Each row is a point on a landscape with many valleys, with its height.
A ball rolls from a point to the lowest of its 4 nearest points, and stops where none of them is lower. Distance is the straight distance between rows; heights are no part of it.
K_718: [  2  -3 -15 -26  -6   1  -1   4]  h=512
K_595: [ 18 -19 -45 -32   9  -4  -2  32]  h=352
K_310: [ 29  -8 -26  88  80  18  14   7]  h=730
K_661: [-47  13 -35 -18 -69 -11  -6   1]  h=59
K_133: [-17  18  72   6 -20  -1  11 -49]  h=295
K_430: [ -1   8  37  -3  -4  -1   2 -18]  h=287
K_129: [ 53 -17 -31  23  50  -4  -6  38]  h=471
K_863: [-18  15  88  33   6   5  13 -38]  h=720
K_31: [ 40 -13 -22  63  66  11   3  26]  h=658
K_16: [-19   0 -33 -36 -28   0  -1   4]  h=286
K_568: [ 42 -10 -13  42  52   4  -1  27]  h=567
K_896: [-27   1 -45 -29 -50  -4   0  13]  h=142
K_375: [-29  12   9 -24 -41  -6   1 -30]  h=113
K_814: [ 41 -16 -26   0  36  -2 -12  31]  h=387
K_602: [-17   2  -4 -25 -26  -4   1 -14]  h=539
K_348: [-25  17  37 -13 -35  -3   4 -43]  h=253
K_294: [-12   0 -16 -29 -25   0   2   0]  h=536
K_721: [-59  17 -11 -11 -74 -13 -14 -18]  h=96
K_214: [-65  24 -17  -2 -91 -21 -27  -4]  h=146
K_717: [ 37 -21 -54 -22  29   1 -10  40]  h=307
K_759: [  1  -1   8 -18  -3   3   3  -7]  h=479
K_462: [  8 -20 -70 -42  -2  -1  -2  44]  h=557
K_537: [23 -8  1 75 70 17  8  6]  h=647
K_26: [ -8   9  28 -11 -17  -2   3 -28]  h=256
K_840: [ 8  8 50 30 25  3  6 -6]  h=467
K_344: [-23  20  72   4 -28   0   9 -56]  h=305
K_238: [  8  -4  -1 -19   1  -1   3  -3]  h=565
K_606: [18 -3 21 12 29  2  1  6]  h=494
K_208: [ 32 -22 -69 -33  21  -2  -8  48]  h=156
K_697: [-46  13 -21 -21 -60  -9  -7 -11]  h=42
K_11: [ 22 -14 -27 -22  15  -1  -7  25]  h=363
K_617: [-33  12  -3 -21 -47  -3   1 -26]  h=271
K_389: [ 35 -18 -34 -20  27  -2  -7  33]  h=340
K_119: [-31   7 -28 -27 -47  -4  -1  -2]  h=107
K_551: [-52  23  17 -15 -58  -5  -5 -46]  h=502
K_570: [ -6  11  73  36  12   8  10 -26]  h=728
K_204: [  4  -9 -25 -30  -1   1  -3  13]  h=414
K_446: [-12  17  70  13  -7   0   8 -38]  h=124
K_971: [ -2   7  53  17   7   4   7 -20]  h=398
K_980: [-23   7  22 -17 -31   2   0 -33]  h=232
K_955: [14 -6 15 68 62 15  5  3]  h=570
K_530: [31 -8  3 39 49  3 -4 21]  h=650
K_122: [33 -9 -3 15 35 -1 -4 18]  h=443
K_675: [-26  17  56  -6 -35  -2   4 -52]  h=272
K_574: [ 31 -12 -11  -8  28  -1  -6  23]  h=394
K_210: [ 48 -16 -37  -5  39  -3  -9  40]  h=379
K_231: [11 -1 31 50 44  9  4  4]  h=526
K_611: [ 1  4 51 50 38 11  5 -9]  h=507
K_209: [30 -8  6  8 29  0 -1 15]  h=444
K_445: [-30   8 -13 -27 -43  -4   0 -14]  h=216
K_964: [ -8 -14 -55 -40 -21  -2   3  32]  h=393
K_663: [-18  -5 -49 -33 -29  -1   3  19]  h=276
K_686: [  3  -9 -45 -34 -10  -3   3  23]  h=383
K_972: [21 -2 27 30 34  3  0  8]  h=560
K_566: [ 11   2  37  15  14   1   2 -10]  h=384

For each start below, name the point where the ball stops.
K_718 => K_208
K_537 => K_375
K_231 => K_375
K_606 => K_375
K_16 => K_697
K_129 => K_208
K_568 => K_208
